Points on a hilly landscape, in no order, each with its height.
A climber steps from a point to the highest of its 3 nearest points, and stops where none of them is higher. Distance is the straight distance between rows; heights are no part of it.
Q609: [  8 -16  18  -6  -4  -3 -11   4  -3  11  16  14  -7  14  -6   7 -11   3
  -2 -24  -1  -3 -10   0  27   0 -13  12 -30 -10  -1 -14  -8   5 -11  10]  h=6.06
Q744: [  4  15  -3   3  -4   5   7  -4  16   5   3  -1   0   4   5  -8   0 -15
   8  14  12  -1   3 -20  -4  12   6   4  22  -3   3   7  -2 -22  19  -2]  h=5.60
Q461: [  3  15  -9  14   5  -2   5  -4  16  -2  -6   2   3 -12   8  -5   6   2
  14  26  -3   6  -6 -17 -21  10   5  -6  17   5  -8  10   2 -11   9  -4]  h=4.97
Q631: [ 10  20   5   9  -1  -1   7  -6   4   1   3   0   2  25 -10   0  -4  -4
   2   2   6   7   5 -17  13  20   2  10  25  -1  25  -6  -9 -18  14   2]  h=6.22
Q39: [  8   6  -1   1   4   1   5   2   1  -5  -4 -10 -14  -8  13  -1  -9  -6
   6  22  -1  -2   1 -13 -27  -7   2   1   4  -1   5  19   3   5  -8   4]  h=5.47
Q934: [  2 -10   5   7  18  -4   8  14 -11 -18 -17  -4  -5 -19  15  11   2   6
 -13   0 -13   9   2  -2 -21 -17   1  -6 -12  -6  15  14   2  27 -25   4]  h=6.71
Q154: [ -9 -11   4 -12 -17   2  -4   6  -3   5   9   4   0   7  -7   0  -2   2
   3 -18   4 -13  -8  10  15  -4  -8   4 -17   6 -20  -4   9  -2  -6   4]  h=4.81
Q507: [  4   0   4  -1   0   7 -10  -3  -5  -6  17  15  -1  20 -19  14 -19   5
  -8 -15   4  -6  -7  -8  29   5  -6  17  -7 -16   9 -21   1  -4  -1   4]  h=6.16
Q149: [-11 -12  -4 -10 -12  -3 -12   4   1  -1   5   5   8  -1  -4  -6   0   6
  -2 -13   0  -4   0  22  15  -3  -2  -3 -16  10 -14  -6   0   1   2   1]  h=5.33
Q11: [ -2   1 -11   4  -5  -2 -11  -3 -10  -8  13  11  16  14 -18  -8  -4   6
 -10 -12  -5  -2   3   6  27  -3   5   4   2   4 -12 -26   1  -4   4  -5]  h=6.79
Q538: [  6   7   3   4   9 -10   2  -2  10  -6 -10  -9  -8   2  13  -5 -10  -7
   7   8   6  -5   5 -21 -18   5   0  10  12   3   6  17  -7 -14   5   5]  h=6.17
Q519: [ -3 -13  12  -9  -9   6   3   0  -6  -2  -4   0  -8 -11   5  -1  -5  -9
  11   2   0  -7  -6  14 -18 -24  -1  -8  -9  -3 -14  15   8  10 -25  -5]  h=5.71
Q325: [ -8 -22  11 -11  -5  -2  -7  12  -9   3  -5   4  -4   0   7  -2  -2   6
  -2 -13  -8  -2  -1  36  -4 -10 -12  -5 -26  12 -10   1   0  19 -11   1]  h=4.11
Q352: [ -6   1   2 -14 -18   6  -1 -10   3   7   4   0   6   1  -5  -3   2  -2
   8 -11   8 -13  -4   8   9  -8   3  -2   0  -2 -18  -5  14 -13   1  -4]  h=5.95
Q404: [ -1  14  -3   7  -4   4   7  -7   4   5   7   4   3  14 -13  -6   9   1
  -4   1   7  -4  10  -6  17  11  13   8  20  -1  -4 -16   6 -12  17 -10]  h=7.30
Q273: [  1  -8  13  -4 -12  -1   1  10 -10   9   3   2  -5   8  -4   8  -2   1
  -5 -17   7   0  -3  -3   5  -4 -13   7 -18  -5  -5   6   1   5 -11   2]  h=4.27
Q674: [ 15  27  -6  11   1   5  -1  -9  11  -1   8   9   0  11  -6  -8  10  -7
   3   9  14   2  11 -14  18  10  17   8  28   9  -2 -10  -3  -5  24 -21]  h=7.02
Q841: [  2 -10   9  -4  -5  -1  -3   9 -12   6  -7  -1  -2  -2   4   7  -7  -2
  -7  -3   4   5  -5  -2 -10 -12 -13   4 -13 -12   4   8   1   8 -15   4]  h=3.63
Q220: [ -2  13   3  -5 -12   4  -2  -1  10   5   2  -2 -14   4   3  -2  -7 -11
  15   7  16 -13   4 -15  -8   9  10   3  14  -9  -2   8   1 -13  16   3]  h=5.65
Q830: [ -8  -3 -13   1  14  -4 -12   6   3   5  -4  -4  14 -15   9   5  11   3
 -10  -1 -15   7  -2  20   5  -7  -1 -13  -5   9  -1   1   1  10   5   6]  h=5.40
Q644: [ -6  15  -6   1 -15   7  -2  -4  -6   2  16   6   8  16 -22  -5  -4   3
  -1  -6   6 -13   0  -4  21   1   9   6  12  -7  -9 -20  10 -10   8  -6]  h=6.95
Q375: [ -3 -12   6  -5   3   3   2   9  -9  -5  -9   0   2 -18   9   3  -2  -5
   1  -1 -14   0  -3  16 -16 -22  -4 -12 -10  -3   1  16   4  19 -22  -3]  h=8.15
Q491: [  2   7  12   3 -16   8   4   0  -1   7  12   2  -5  19  -9  11 -10  -3
   8 -11  21  -7  -1 -16  -2  19  -7  14   8 -14  15  -1  -5 -11   6   9]  h=5.70
Q657: [ -1  -1  -2   2   4  -8   1   1  -2  -2  -9  -4   0   3   0  14   2   6
 -19 -11   3  17   1  -6   1   1  -3   3  -3  -8  13  -4 -10   5   0  11]  h=4.54
Q119: [ -3  10  -8   1  -1   4   1  -8   8   3   0  -4   5  -5   1  -1  13  -3
 -10   7   5   1  -3   7  11   4  10   1   7  -1  -3  -6   4  -4   9  -4]  h=7.07
Q757: [ -8 -17   1  -9  16  -3  -6  16  -7  -2  -9   4   0 -20  12  10   9   5
  -3  -2 -21  -1  -1  24 -13 -18 -13 -17 -15   6   5   9   1  25 -20  -3]  h=7.05
Q693: [  9   4  -6  12  12  -4  -1  -2   7  -6  -8  -5  -5 -13  16  -4 -12  -2
  10  23  -9   2  -1 -18 -25   4   0   6  11   6   7  16   3  -5   4   3]  h=4.76
Q41: [ -5 -22  14 -13 -12   3  -6   3 -10   5   1   3  -5   2   6   1  -3  -2
   4 -10   1   1  -8  17  -4  -9 -14  -1 -21   3 -16  11   0  12 -15  -2]  h=1.15
Q630: [ 10   4  -6  14  17   4  23   2   5 -15 -11 -11  -7 -21  15  -5  -2   9
  15  19 -19  -3   1 -21 -37  11   2  -4  10  10   0  25  10   5 -11  -5]  h=5.57
Q745: [  3  14  -1   7  -3   6   8  -6   2   0   6  -2   1  18  -8  -2   0  -6
   1   1  10   3   8 -11  10  13   1   5  20  -4   8  -8  -6 -11  15  -1]  h=6.82
Q193: [ -2  -6  10  -3 -10   0   1   7 -13   5  -4  -2  -5  -1   6   3  -1  -6
   5   1   5  -3  -4  -4 -16 -11   0   6  -6 -11   2  14   1   8 -11   0]  h=4.83
Q684: [ -4 -20   7 -13 -16  -3  -8   7   2   0   5  11  -4  10  -3  -7  -1  12
   7 -12  -1 -10  -7  29   9  -8 -10   6 -27  13 -29  -2   6   4 -17   3]  h=1.18
Q973: [  2  17   6   5 -12   4   2  -4  10   4  11   1  -2  10   1   0 -16 -11
  11  -4  16  -9   6 -25  -5  21  -3  11  19 -10  16  10  -8 -22  15  -2]  h=6.23
Q301: [  5  10   6   1   1   2   2   3  -3  -4   1  -6 -23  -3  13  -8 -19  -6
  18  14  11 -14   9 -19 -31  -4  10  11  -1  -9   2  32  -2   3 -10  -1]  h=8.47
Q250: [  2  -4   0   5  12  -6   4   6  -5  -9 -11  -7  -5 -12  13   9  -3   3
  -7   9  -9   7   1  -4 -21  -8   3  -2   1   0  18   8  -5   9  -6   9]  h=7.35
Q792: [-15  -8  -5 -11  -2  -2 -14   4   1   3  -3   0   5  -7  -1  -5   9   8
  -9  -4  -8   1   2  32  15  -6  -4 -12 -14  16  -9  -1   1  12   3   0]  h=4.89
Q477: [  5   2   6  -1  -5  -1   0   1  -5   2  -1 -10 -12   2   6   1  -8  -5
   7   3  18  -5   2 -17 -20  -2   1   8  -4  -6   6  14  -3   0  -7   6]  h=3.25
Q463: [  2  -5  12  -5  -3   5  10  12 -16  -6  -4  -2 -15  -7   6   4 -10  -2
  -1   5   0  -3  -2  -4 -27 -16   7   4 -11  -9   0  18   2  11 -27   3]  h=4.49
Q935: [ -1  11   3   0  -7  -5  -2  -4   7   5  -2  -3  -7   1  10  -2 -10 -15
  18  11  13 -13   3 -23 -20   4   8   8  13 -11   4  17  -5 -17  11   0]  h=5.02
Q355: [  2 -27  27 -13 -11   1   6  13 -17   5   1   7 -13   7   6  -1  -7   0
  10 -13  -5   0  -6  15  -8 -16  -8   3 -30  -5 -21  10   1  11 -24   0]  h=0.17
Q956: [  3  11 -15  15   8  -4   1  -6  -3  -5   8   4  17   5 -10  -9  16   6
 -20   1   0  10  11   3  22   9  11  -4  12   9   1 -28  -1   9  14  -7]  h=5.35
Q316: [  8 -13   3  -3   6  -7  -4   5  -2   2   5   8 -10  12  -3   6  -3  10
 -19 -24  -5   9  -5   3  31   6 -14   2 -26  -5   7 -21 -11   8  -8   7]  h=6.48
Q102: [  3  -8  19  -7  -7   2  11  15 -20   1   2  -1  -9  -2   3   1 -15  -9
   6  -1   5  -7  -1  -2 -20 -21   2   4 -12 -21  -8  18   1   7 -27   3]  h=5.15
Q691: [ -4 -16   2  -7  13 -10  -8  14  -7  -3  -8   4   1  -9   9   6   5   5
 -13  -8 -12  10  -4  23  -5  -7 -10  -9 -22   7  10   5  -9  23 -11   7]  h=6.69
Q953: [ -6 -10  -9  -5  -7  -4 -18  -6  -8 -10  18  19  13  21 -22  -6  -6   0
   3 -10  -6 -14   3   6  34  -4  -3  -1  -1   6 -11 -33   0   0  -4  -7]  h=6.77
Q219: [ -3 -14   8  -8  -1   8  -5   2  -3  -2  -7   0   4 -16   5   2   5   1
   5   2  -9  -7  -5  20 -12 -16  -2 -13 -11   2  -9   9  10  14 -17  -7]  h=7.11
Q938: [ 12  15   0   5  -1  -1   4 -12   9   1   2   6   1   6  -1  -7  -1 -11
   4   3   8   5   7 -19   4  21   5   5  29  -1   9   6 -12 -16  20  -4]  h=4.94
Q459: [  8   5  -3  11  14   2  10  -2   1 -10  -5  -7 -18 -11  11  -6 -16  -2
  16  24  -8  -6   8 -20 -32   5   3   6   3   2   0  24   8   0 -12   0]  h=5.16
Q265: [ -2  -2  -7 -10  -6   2  -8  -4  -3  -3  14  11   6  16 -18  -3  -5   5
  -6 -13  -6  -7  -6   7  30   6  -1   4  -8   1  -9 -26   4   0  -3  -3]  h=6.94
Q567: [  9  22   6   4  -7   6   4  -9   5   2  10   9  -1  17 -13  -3  -4  -9
   9   1  11  -6   5 -11  12  21   6  11  25  -5  11   0  -3 -14  20  -4]  h=6.42
Q328: [  0  -3   4  -2  -3  -2  -1   3  -6   1   2  -5  -1  11  -3  16  -5   4
  -8 -14   9   3  -3  -8   3   6 -10  12  -5 -12   7  -1  -3  -4  -5   7]  h=7.67
Q24: [ -8 -13   4 -10   2  -3  -6  10  -4   2  -9  -1   2 -10   7   8   9   0
  -6  -3 -12  10  -6  18  -7 -14  -9  -9 -15   7   5   8   2  15  -8   3]  h=6.55
Q172: [  8   8   3   5   4  -2   8  -4  -1  -3  -3  -6   0  15  -9   7  -2   0
  -9  -6   5  10   6 -14   9  16  -6  10  11   1  25 -10 -13  -8  13   4]  h=4.79
Q858: [ -3  -1 -13   7   5  -6  -1  -5 -10 -10   4   6  16  16 -16  -4   0  16
 -18 -17  -6   2   8  -1  31   9  -2  -5  -2   1   8 -31  -3   6   6  -5]  h=6.87
Q44: [ -2 -19  14  -6   3  -6   0  11 -12  -1  -9   4  -3  -7   8   4   3   5
   1  -9 -12   4  -2  24  -4 -11  -9 -19 -23   4   0   7  -8  24 -18  -1]  h=5.77
Q594: [ -6  -5   0  -1   5   5   1  -1   6   2  -5   1   8 -27   7   1  11  -2
  15  11 -21 -11  -6  17 -22 -17   3 -13   4   3 -13   8  16  11 -19  -7]  h=6.25
Q497: [ 13  18  -6   7  -2   5   1 -12  17   6   4  -1   0  -5   3  -6  16  -8
   9  18  13  -2  -5  -7  -5   9  15  -4  15   6 -14   0   1 -14  19  -8]  h=4.98
Q38: [ -1 -10   2  -9  -4   9  -7  -4  -3   3  12   8  -5  13 -13   8  -9   9
  -3 -21   2  -8  -4  -1  23   2  -7   6 -17  -5  -4 -13   4  -5  -6   6]  h=6.49
Q109: [ 20  20  -9  13  11   0   6  -6  12  -5   1   2  10   4   2  -9  13  -6
   0  16   8  14   7 -20   6  13  12  -2  30  10   8   0 -10 -10  21  -6]  h=6.41
Q96: [  4  11  -3   2  -4  -4   7  -7  10   8  -3  -6  -6   4  -1   0   1  -7
   7   6   8  -4   0 -13  -2  10   1   8  16  -1   7  -1  -3 -15   5   6]  h=5.49
Q959: [ -3   3   0  -6 -10   6   2  -4  10  13   1  -4  -8   2   0  -3   3 -10
  10   7  13  -9   1  -4  -3   4  13   1   7  -4  -9  -4  10 -17  13  -1]  h=5.17
Q652: [  3   6  -7   5   3  -1   1  -3   7  -3  -9 -12  -4  -8   5  -2   5  -3
   4  13   2   8  -5  -6 -14  -2   1   1   4   2   7   5  -3  -7   6   3]  h=4.26
Q710: [ -3  16  -1   4 -10   4   2  -5   9   8   6   6  -6  11  -3  -2  -6  -7
  15   2  19 -11   5 -18   1  19   4   7  22 -10   4  -1   2 -20  16  -1]  h=6.84
Q708: [ 13  18  -2  13  12  -7   1  -7   9  -4 -10  -1   6  -6   8  -8  -1 -10
   4  20  -1   7  -2 -24  -5  12   8   4  23  13  11   9  -9 -17  16   3]  h=6.62
Q975: [  7   2  -4  16  17   0  22   4   4  -6  -8  -2  -2 -27   9  -7  12   7
  17  25 -15  -2   0 -11 -35   3   5  -8  14   8  -8  15  14   7 -11  -4]  h=5.55
Q72: [  5   2   4   6  10   5  13   3  -8  -9  -8 -12 -19 -13  10  -2  -7   6
   6  18  -9  -5   5  -8 -33  -8   5  -2  -4  -4   1  18   0  13 -28  -1]  h=4.68
Q474: [ -9  -6  13  -6  -6  10   4  -3   5   6   0  -6  -4 -12   2   4   0 -12
  16   8  -2 -13  -4  11 -18 -20   4 -12  -2   4 -12  13  16   5 -10  -9]  h=4.63
Q426: [  2 -13  -3  -5  -3   4 -10  -3  -2 -10  13  13  -3  18 -20   2  -8   7
  -7 -24  -4 -10   1   3  31   7  -6   6 -22   5  -7 -24  -5   0  -1   6]  h=6.81
Q549: [ -7  -7 -15   7  19 -12  -9   5 -12 -14   6  12  15  12 -11 -14   5  16
 -22 -19  -8   8   7  17  31  11  -6  -9  -4   7   2 -30 -11  16   5   4]  h=6.27
Q881: [ -1  -1  -5  11  10   0   9   5  -4  -8 -13  -6  -3 -20   7   2   6   2
   7  14 -18   1  -4  -2 -25 -11  -2  -7   1   2   5   9   8  12 -11   1]  h=6.50
Q771: [ -3   8   0   9   6   2   6  -6  16   4  -1  -3  -2 -16   6  -6   8  -4
  20  26  -6  -2  -9  -9 -25  -3   7 -11  12   2 -16  14  11  -7   5  -8]  h=5.07
Q296: [ -7  -5 -12  -5  -2  -5  -9   0  -4  -4   7   6  15  -2 -12  -7   4   7
 -15 -16 -10   0   6  13  29   6   0  -5  -8   6  -4 -23   0   0   3  -2]  h=6.64
Q534: [ -4  10  -5  -1 -10   9   1  -8   7   9   7  -1   5   6  -9  -4  10   0
  -2  -4   3   0   6   0  18   1  12   2   8  -3  -8 -14   6 -14  12  -8]  h=7.57
Q986: [ -9 -14   3 -14 -13   8  -6   1   0   6  -2   1   0  -8   2  -5   1  -1
   9  -5   4  -3  -6  24  -1 -14  -8  -6 -14   4 -12   2   7   3  -6  -8]  h=3.41
Q873: [  6  10  -9  18   9   1   5   3   8 -16  -9  -6  -2 -20   9  -7  -3   4
  14  31  -9   2  -1 -15 -25   5   3  -2  10   6  -6  14   5  -2   3  -1]  h=4.77
Q241: [  5   5  -4  -1  -2   1   4  -3  -4   4   5   1   2  17 -12   9   0   7
  -9  -8   6   5   2  -6  13  12  -5  10   0  -9  10  -7  -3  -8   2   5]  h=8.83
Q565: [  1   6  -6   7  -4   2   4  -4  -8  -2  13   3   8  18 -19   2  -1   3
  -7  -3   3  -4   4  -2  24  11   5   8   9   1   5 -24   2  -9   9  -8]  h=7.14
Q864: [ -8  -2   9  -9 -11   7  -2  -8   1  13   1  -9 -13  -4   3   1  -5 -10
  17   9   9 -15 -11   4 -23 -19   1  -4   2  -6 -12  13  11   0  -7  -9]  h=4.14
Q6: [ -6  -8   5 -14  -7   4  -7   2  -6   7  -4  -6  -5  -9   5   5  -3  -6
   0  -2   2  -2  -9  10 -12 -17   1  -5 -11   0  -5   9   5  10 -11  -4]  h=5.34
Q985: [ -3 -11  -8   0  10  -1  -3   7  -2  -5  -9   0   5 -25   7   4  10   9
   3   5 -19   1  -3  11 -15 -15  -5 -12  -4   1   1  14   6  21 -24  -1]  h=7.44
Q73: [  9  10  -3  10  11  -5  11  -4  -5  -2  -3  -4  12  12  -9   1   4   7
 -19  -3  -6  22  10  -4  15  18  -2   5  11   4  27 -17 -13  -4  11   1]  h=4.29
Q113: [ -3  -9  -9  -3   3  -2   0   5  -6  -4   3   5   9  13 -13   0  -2   8
 -18 -17  -8   8   1   7  29  10  -7   0 -12   6   5 -23  -1   4  -1   1]  h=6.86
Q249: [ 3  7 -3  4  2 -1  1 -4  4 10 -1 -8  3  2  1  1  8 -1 -5 -1  5  8  4  0
  5  6  2  0 11 -1  5 -7  0 -9 13  5]  h=6.28
Q920: [ -8 -18  15 -17 -19   3  -6   5  -6   7   1   2  -2   4   1   0  -3   5
  10 -13  10  -8  -7  32  -1 -13 -10  -1 -24   8 -22   4   6  11 -10  -4]  h=2.28
Q590: [ -5   1  -8  -2  -7   1   1  -5   1   2   8   1  10  -2  -7  -5   3   2
 -12  -5   0  -2   0  14  15  -2   2  -1  -1  -1  -7 -14   4  -6   5   0]  h=7.79
Q763: [ -1   2  -6   6   8  -8   1   0   3  -6 -12  -6   5  -5   6   9   6   4
 -11   1  -1  17   3  -2  -5  -1  -4   2   0  -2  18  -1 -10  -1   3  13]  h=4.28
Q147: [  7  10 -10  10  10   0  -1  -6   8   1  -3  -5   8  -5   3  -4  12   1
  -1  12   1   9   2   2   2   7   9  -2   9   4   6  -6  -3 -10  14   3]  h=5.64
Q768: [ 18  25  -3  10   4   2   1 -12  13  -1   4  10   4   9  -5 -10   9  -6
   4  18   9   8   8 -19  11  20  10   7  32  15   7  -1  -4 -13  26 -16]  h=6.76
Q417: [  8  -4   9  -2  -6   6  -2   5  -5   4   8   4   1  16  -5  16 -13  -3
  -6 -17  11   1  -7 -12  12   3  -8  17 -15 -16   1  -3  -5  -4  -3  14]  h=6.47
Q128: [  1  11 -11  17  16  -4  -1  -4  16  -3  -8   2  11 -15   9   1  16   6
   1  21  -7  12  -3  -3 -12   4   9  -3   9   9  -1   4  -4  -3   6   2]  h=5.20
Q168: [  3  19  -2   7 -11   8   5  -9  13   6  12  10  -5  10 -13 -11   6  -8
   7   2  15 -14   6 -13  12  11  16   3  25  -2 -12 -12   6 -12  21 -15]  h=7.16
Q339: [  4  23   8   7  -4   0   7  -5   5   0  10   3   4  14  -4  -6 -17  -8
   8  -1   5  -1  14 -22   6  27   1  14  33   1  17   9 -10 -16  25  -1]  h=4.87
Q681: [ -2  -9  14 -12 -16   2   0   8 -13   8   5  -2  -7   2  -1   4  -8  -6
   3  -4   8  -7  -9   4 -11 -15  -6   7 -11  -9 -12  12   2   8 -18   0]  h=8.37
Q338: [  3   3  -3  -1  -8   1   4  -4   3   7  -5 -10  -4   2   6   5   1  -6
  -1   2   3  -2   0  -2  -5   1   3   3   4  -7   4  -1  -1  -9   4   8]  h=5.24
Q926: [ -2   7   0   4  -2   6   0  -9  16   9   5  -4  -9  -8   5  -6  -3 -14
  22  20  10  -8  -5 -14 -18  -1  11   1  13  -3 -22  14   4 -18  13  -8]  h=3.96
Q492: [  0   3  12  -3  -6   6   7   3  -8   4   1  -5 -17  -4   9   3 -13 -11
  16  11  11 -18   1  -5 -27 -19   6   3   0 -13  -6  20   3   4 -17  -4]  h=6.01
Q35: [ -2 -22  20  -5   5 -11  -1  23 -21  -4  -8   1  -5  -5  10   3  -1   6
 -14 -11 -11  13  -5  14  -7 -16  -8  -9 -27   0   5   8 -11  26 -23   5]  h=4.88
Q640: [ -2  -9   4  -4  11  -7  -4   8 -11  -2  -9   0  -3 -13  10   8   1   4
  -8  -1  -7   8  -6   7 -12 -18  -5 -10 -18  -1   4  16  -3  23 -17   4]  h=7.28
Q698: [-17 -11  -7  -7  16  -6 -10   5  -2  -4  -5   2   8  -6   6  -7  17  17
  -8  -8 -15  -1   8  35  18  -2  -5  -6 -15  17  -8  -9  -8  16   3   6]  h=4.51
Q289: [-3 -6 -4 -2 -3 -1 -4  0  3  4 -7 -1  2 -6  3  7  8 -1 -9 -1 -1  8 -6  5
  1 -1 -4  0 -6  0  7 -2  1  0  2  3]  h=5.36
Q805: [ -3  -2  -8  -4  -6   6   3  -7  -4   7   5  -1  -1   7 -13   3   1   0
  -6  -9   6  -1  -1   1  13   3   2   7   0  -5  -3 -14   9  -9   4   0]  h=8.13
Q350: [ -8  -3  -4 -10 -12   5  -1  -2  -1   7  10   2   5   9 -12   2  -4   2
  -3 -16   6  -9  -3   2  20   5  -1   3  -4   3 -11 -14   4  -9   5  -3]  h=7.48
Q386: [  0 -10  -2  -1   6 -13  -1   8  -3  -5 -12  -4   0  -1   5   8   2   9
 -24 -11  -2  13  -4   4   5  -1 -13   0 -11  -2  14  -3 -12   5  -4   8]  h=4.61
Q9: [  3  -4  -5  -2  14 -11  -7  -1  -4 -11   1   2   4  11  -8   4  -1  15
 -24 -22  -4  18   2   3  25  15 -16  -4 -17  -2  19 -21 -10  11  -1   3]  h=6.68
Q958: [ -1  -2 -13   5  10   0   3  -1  -4 -11   3  -3  14   3  -7  -1   7  11
 -21 -15  -6  15   7   7  24  14   1  -7  -2  -1  14 -22  -7   1  13   3]  h=6.44
Q294: [ -2  -5  -5   0   4  -5   3   3  -4   0  -7  -5   4   0   4   8   7   8
 -18 -10  -4  16   0   7   9   4  -9  -4 -10   0  11  -1  -4   3   0   4]  h=4.80
Q320: [  0  10   3  -1  -9   9   2  -5   0   1  13   1  -1  18 -14   2  -9   3
   3 -10   9 -12   2 -13  11  16   5  10  12 -11   4 -10   6 -12  13  -2]  h=6.46
Q188: [ -4  -9  -3 -11  -1  -1  -4   1  -4   2  -4  -1   5  -5  -1   4   1   3
 -18 -13   0   4  -5  12  16   3  -7  -4 -17   5   2  -7  -1   7  -3   3]  h=4.71
Q238: [  5   0 -10  12  17  -1  15   1   2 -15  -7 -10 -11 -24  12  -3   2  10
   8  15 -19  -1   3 -10 -34  -2   4  -5   4   6   4  17  10  12 -19   1]  h=5.93
Q667: [-12 -14  -4 -10  10  -7  -6   7  -2  -6  -5   0   6  -3   1   3   8  12
 -20 -18  -9  12  -2  24  17   5  -8 -10 -19   7   1 -10  -6  11   1   7]  h=4.42
Q99: [ 16  15  -1   8  12  -8   6  -6  10  -7  -3   2  10   2   2  -8  -4 -11
  -3  16   0  15   8 -21   4  17   8   7  26  16  19   8 -19 -14  18   5]  h=6.04
Q758: [  1   9   2   3  -6   4   4  -3   5   5   4   0  -5   8   0  -2 -12  -8
   8   4  13  -5   4 -22  -4  15   7  11  17  -5   9   7  -4 -19  14   8]  h=6.29
Q916: [ -4   5  -2  -4  -7  10  -4  -7   8   8   1  -6   7  -8   1   2   3  -7
   0   7   1  -4  -5   9  -1 -14   5  -7  -3   2 -16  -4   6  -8   8  -2]  h=3.40
Q499: [ -6 -16   6 -12 -10   0 -15   3  -3   1  11   4  -1  11  -7  -3  -3  11
  -2 -19   1  -5  -5  11  16  -1  -9   2 -24  11 -11 -11   0   3 -13   6]  h=6.13
Q126: [ -8   1   7  -4  -6   7   0  -6   6   8   0  -5 -14  -5   5  -2  -6 -13
  25  22   8 -13  -5  -6 -25 -12  11 -12   9  -2 -15  16  16  -8   4 -10]  h=3.66
Q917: [  1  -7   3  -2  -1  -7   0   7  -8   3  -8  -7  -6   1   4  10  -5   1
  -9  -2   9   6  -2 -10 -13  -5  -7   8  -7 -10   9   8  -4   6  -6   9]  h=3.47
Q288: [ 11  19  -9  12   2   1   7 -13  13  -4   6  -3   5   6  -6 -13  18   0
  -7   8   7   7   6  -6  11  11  12  -1  23   5   4  -9  -2  -4  19 -12]  h=6.78
Q931: [ -5   9   1   3  -1   0   4   0   8   0   1  -6 -18  -7   8  -4 -14 -16
  27  24   2 -17   2 -21 -30  -6  11  -2   7  -5 -13  24  10  -9   2 -10]  h=3.92
Q380: [ 15  10  -2   7   8  -8   4  -2   7  -2 -11  -4  -3   2   9  -3  -9  -8
   1  12   5   4   4 -19  -5   7   5   6  18   1  16   9 -13 -15   8  11]  h=7.53
Q884: [ -9  -7   4 -14 -10   5  -4  -3  -6   9   0  -2  -3  -2   3   4  -1  -1
   3  -6   7  -3  -5  11  -1 -13  -4  -1  -5   2 -11   6  12   1   2   0]  h=3.80
Q202: [ -7   2  -2   7   8   3  10  -3   7   1   0  -5  -4 -18   6  -8   7  -4
  24  22 -12  -5  -5  -8 -34  -7   9 -12  11   4 -14  14  18   1  -9  -8]  h=5.29
Q278: [ -1   7  -3   5   1   3  -2  -4  14   5  -5  -7   1 -11   8  -1  11   1
  -1  11  -3   3  -1   2  -9  -7   7  -7   3   0  -2   5   4  -6   9   2]  h=3.72
Q311: [ -6   5 -17   4   7  -3  -4  -1  -1  -6   0   2  20  -6   1 -10  12  10
 -16 -10   0   4   7  15  24   3   7  -7   0   8  -3 -19   0   9   9   2]  h=6.18
Q915: [  5 -23  17  -9   1  -7   4  16 -19  -2  -3   4 -10  -7   5   0  -8  -2
  -9 -11  -6  13  -8  10  -8 -17  -9   2 -25  -9   0  16  -5  17 -22   8]  h=4.20
Q581: [ -4  -3 -10   4  -3  -7 -13   0  -4 -10  11  13  18  12 -16 -11   3   8
 -12  -9  -7   8  10  11  33   4  -2  -8   4   7  -8 -31 -11  13   6  -7]  h=6.57
Q545: [ -3  -5   6  -6  -9   2   2   5  -3  11   5  -2  -4  10  -3  12  -5   0
  -2  -8  12   1  -9 -10  -3   5  -6   8  -7 -16   3   2   0  -2  -6   5]  h=6.11
Q7: [-11 -20   5  -7  11   0  -4  11  -4  -6 -12   4   0 -15  11   2  13   5
   8  -5 -17  -2   3  37  -5 -14 -10 -18 -13  11  -7   5  -3  26 -23  -4]  h=6.51
Q454: [  9   8  -5   6   2  -1   5  -2   8   0  -4  -4   5   1   1  -3   9  -4
  -1   8   4   6   8  -9   5   9   7  -1  14   0   8  -6 -10 -17  17   3]  h=5.61
Q987: [  8   3   2   5   5  -4   2   6  -3  -6 -13  -7  -9 -10   9   6  -5  -3
   3  12  -3   1  -2 -11 -22 -12   1  -2  -3  -4   7  13   1  11 -10   5]  h=6.40
Q878: [  0   5  -1   4  -8   9  -6  -4  -6  -3  20  13   5  27 -22   8 -13   0
   1 -12   4 -13  -2 -11  22   6   1  13   3 -12   7 -23   6  -8   9  -4]  h=6.30
Q952: [-11 -14   4  -3   7   0  -8   3   2  -5  -9   3   6 -17   9   7  10   1
   8   1 -14  -3  -4  24  -4 -17  -8 -17  -6   5  -2  10   9  15 -11  -5]  h=6.43
Q855: [-10 -13  -3  -9  -6   2  -4   3   2   9  -5  -3   5  -8   8   0   0   0
  -2  -8   0  -3  -2  18   1 -10  -6  -9 -14   2  -6   7   3   9  -5   1]  h=4.08
Q98: [  4   0  -4   4   6  -3  -2  -6  -9  -9   7   3  12  18 -14   7  -3  10
 -12 -14  -1   3   3  -1  25  10  -4   5  -3  -7  11 -27  -4   0   2  -3]  h=7.01
Q392: [ -8   2  -9   3  10   0  -6   1   3   6  -5   1  13 -18   8   6  13   2
   2  10 -12   7   0  16  -3 -10   1 -10   0   6  -3   4   7   7   0  -2]  h=5.62
Q761: [  0  16  -7   6   4   1   1 -10  10   7  -1  -3   4  -6   3 -10  11  -6
   1  13   4   2   6 -10   0   9  11   1  17   6  -4  -3  -2 -12  20  -6]  h=5.22
Q654: [ -5   2   0  -5  -9   5  -1  -7   5  13  -2  -7   2 -12   2   1   4  -7
   9  16  -4  -7  -2  14 -12 -14   2  -6  -1   0 -12   3   9  -3   0  -7]  h=3.90
Q813: [  6   5  -3   4   7  -1   0  -5  12  -1  -6  -3 -11  -7  10  -5  -4 -10
  18  23   2  -6   2 -18 -25  -2  10  -2   9  -4  -6  17   1 -13   7  -3]  h=4.30
Q883: [ -4  -7  -7   0   3  -3  -5   2   1   1 -10  -5   5 -14   5   9  10   1
  -6   2 -14   8  -4  13  -4  -8  -4  -8  -6   1   7   3   0   9  -3   1]  h=5.98
Q907: [ -2 -19   9  -6   1 -11   3   9 -13   0  -3   4  -6   8  -3   4  -8   6
 -10 -18   2  13  -8   2   2  -1 -14   3 -24  -6   0   7  -8   9 -11   7]  h=3.31
Q366: [ -2 -12   1  -9  -4   3 -14  -3  -2  -5  11  11   3  18 -17  -3  -7  10
  -4 -19  -3 -10  -2  14  30   2 -10   2 -16  10  -7 -27  -4   2  -3   7]  h=6.80
Q285: [ -2  -2 -13   5  10  -6  -3  -1   0  -2  -6  -4  14  -9   2   1  14   5
 -11  -5  -6  12   5  10  10   2   1  -4  -2  -1   5  -7  -5  -2   6   4]  h=4.99
Q550: [  4  17  -3   3  -5   5   4  -7   8   8   5   3  -4  10  -6  -8   3  -3
   2   5  11  -5   5 -12   8  10  10   5  20  -5  -5  -7   1 -16  19  -5]  h=7.13
Q281: [ 10  12   4   4   5  -6   7  -5   7  -3  -2  -4   4  13  -6   0  -3  -5
  -4   2   5   8  10 -22   4  20   0   6  23   6  26   2 -16 -19  13   5]  h=5.44

Call two points neighbours if one is among the 3 nearest of the other. Go from one point of each pair to the other, from neighbour to neighbour, staying as high as possible. Name the lowest point that can't be avoided.
Q301 / Q250: Q39
Q265 / Q380: Q109
Q250 / Q375: Q934

For each start below, name every point that the climber comes to, in order.
Q907: Q273 > Q545 > Q328 > Q241
Q792: Q149 > Q499 > Q366 > Q265
Q325: Q44 > Q691 > Q640 > Q375
Q459: Q630 > Q238 > Q881 > Q250
Q294: Q289 > Q883 > Q24 > Q640 > Q375
